Points on a hilly landscape, in no order, each with its height.
A ball rolls from a point to the lowest of its 3 nearest points, and stops where none of them is lower. Distance is the straight distance between rows; heights are no part of it.
(489): -33	-7	31	2	-39	9	-44	10	-3	-1	25	17	-4	-28	-8	-4  height 152
(41): -22	-37	22	17	36	8	-2	-21	7	-17	-9	-22	-16	18	6	14  height 70
(598): 11	-8	-15	1	44	2	38	-18	-9	11	-22	5	9	46	-1	-18  height 317
(235): -29	-8	25	12	-13	5	-33	-9	0	7	9	11	-2	-10	0	0  height 194
(273): 2	10	-1	12	-46	-10	-25	-1	-13	22	13	10	3	-30	2	8  height 144
(557): -28	-14	29	10	-23	2	-36	19	12	-27	24	-10	-21	-31	-1	16  height 168
(125): -23	11	35	-6	-70	7	-48	22	-13	19	37	27	5	-37	-21	-6  height 184
(603): -14	20	13	6	-51	-1	-33	7	-13	27	25	24	10	-31	-5	-3  height 161
(462): -14	-21	10	8	14	0	-7	-17	-3	1	-5	-12	-4	11	7	7  height 98
(316): 8	20	-22	-18	33	11	23	-21	-6	-6	-21	20	5	38	5	-26  height 528
(5): -29	41	-2	-66	14	47	-11	-29	8	-42	-35	20	-18	20	2	-48  height 324
(376): 0	-4	13	15	-21	-7	-25	35	18	-22	21	-16	-21	-33	2	36  height 190
(50): -20	9	-1	-4	17	15	-9	-20	-1	4	-15	19	7	29	4	-26  height 351
(516): 31	2	-23	25	5	-32	22	70	37	-6	19	-36	-1	-27	-3	46  height 680
(508): -39	-45	32	11	39	14	-13	-25	5	-21	-11	-8	-7	34	6	4  height 423
(423): -41	-28	18	7	49	17	0	-25	0	-15	-21	-2	-5	45	2	-5  height 135
(84): 11	-35	1	17	28	-8	17	-14	3	0	-15	-35	-5	14	-1	21  height 176
(551): -29	-25	33	6	12	4	-25	25	22	-46	11	-18	-29	-15	2	33  height 314
(143): 51	-4	-14	16	-22	-29	23	0	-3	29	5	-23	6	-30	2	20  height 142
(138): 27	6	-8	20	-33	-16	-12	18	5	14	20	-23	-9	-43	1	30  height 472
(618): 25	22	-11	10	-38	-14	-12	-6	-18	38	22	21	13	-27	8	3  height 155
(228): 24	-19	-6	14	9	-15	28	-14	-10	21	-7	-24	8	1	-3	10  height 69
(332): 15	28	-21	-6	-1	3	2	-10	-13	20	-2	33	17	12	11	-25  height 229
(439): 4	12	-1	8	-22	-8	-17	-10	-9	26	9	8	4	-15	6	0  height 121
(123): 43	5	-30	17	-22	-32	14	49	19	15	15	-39	-8	-43	-1	42  height 617
(577): 31	28	-23	4	-14	-11	15	-4	-18	30	2	27	18	1	13	-20  height 205
(28): 19	33	-29	-41	24	29	26	-23	-4	-25	-31	25	-2	37	4	-34  height 563
(29): -37	25	-3	-37	26	30	-12	-17	11	-22	-24	22	1	35	3	-38  height 270
(93): -10	3	-11	-9	44	19	21	-22	0	-8	-25	13	8	51	0	-17  height 464
(443): -16	-2	17	12	-43	-5	-37	18	0	-4	26	-7	-11	-44	-3	21  height 54
(428): -3	-21	16	18	11	-3	-9	21	19	-27	6	-35	-22	-11	2	35  height 320
(27): 19	-29	-12	-5	49	-5	65	-24	-20	4	-28	-5	20	40	-16	-11  height 239
(536): -7	4	2	22	3	-19	-17	59	30	-37	23	-20	-19	-26	5	44  height 260
(512): -2	13	7	14	-58	-4	-35	17	-9	17	28	7	-3	-46	-4	20  height 140
(532): 0	40	-23	-31	13	21	6	-17	0	-7	-21	26	1	29	8	-29  height 548
(234): -40	1	19	-6	10	18	-24	-13	5	-4	-7	17	4	19	-4	-28  height 302
(196): 44	-18	-23	9	1	-31	37	22	14	11	-1	-48	2	-27	-13	31  height 366
(233): 6	-9	-2	16	-1	-6	-3	-11	-6	18	8	-4	2	0	9	6  height 145
(33): -32	3	40	-1	-28	-5	-37	62	20	-45	40	-10	-25	-39	-6	32  height 289
(83): -41	24	4	-27	8	24	-23	-13	8	-13	-16	24	4	26	2	-27  height 248
(110): -32	-26	23	8	21	10	-21	-18	0	-11	-6	-1	-5	12	1	0  height 102
(525): 45	12	-32	-16	22	-6	55	-6	-13	12	-13	21	20	32	5	-29  height 298
(275): 41	5	-18	2	-3	-18	30	-9	-16	33	2	5	12	5	9	-10  height 254
(471): 64	11	-40	-32	24	11	68	-9	-11	-16	-24	22	13	34	-6	-42  height 432
(464): 41	-33	-10	10	13	-24	48	3	-3	10	-9	-46	4	-9	-14	27  height 202
(246): -19	27	-3	-10	-36	4	-30	-3	-11	18	14	38	16	-7	0	-25  height 170
(348): 58	5	-24	14	-39	-34	20	22	-1	31	14	-27	2	-49	4	25  height 510
(285): -37	41	-6	-47	-5	32	-23	-7	2	-17	-14	34	4	18	-4	-46  height 210
(433): 27	-47	-4	8	36	-14	69	-19	-12	8	-25	-38	18	17	-17	13  height 88
(133): 29	-13	-13	7	27	-14	48	-18	-15	20	-15	-4	14	25	-1	-9  height 175
(488): -37	30	2	-25	-19	16	-25	-4	-1	9	6	38	11	7	0	-32  height 179
(192): -39	-37	40	12	13	11	-27	-3	11	-35	-1	-20	-24	3	3	15  height 449

For each start below, name the point where the ball stops.
(93) -> (228)
(471) -> (228)
(33) -> (443)
(235) -> (41)
(551) -> (443)
(603) -> (443)
(428) -> (443)
(83) -> (439)
(577) -> (439)
(234) -> (41)

Two balls start at each pair of points below. Name the first point that both come to, or write never.
(29) and (332) -> (439)
(125) and (536) -> (443)
(50) and (5) -> (285)
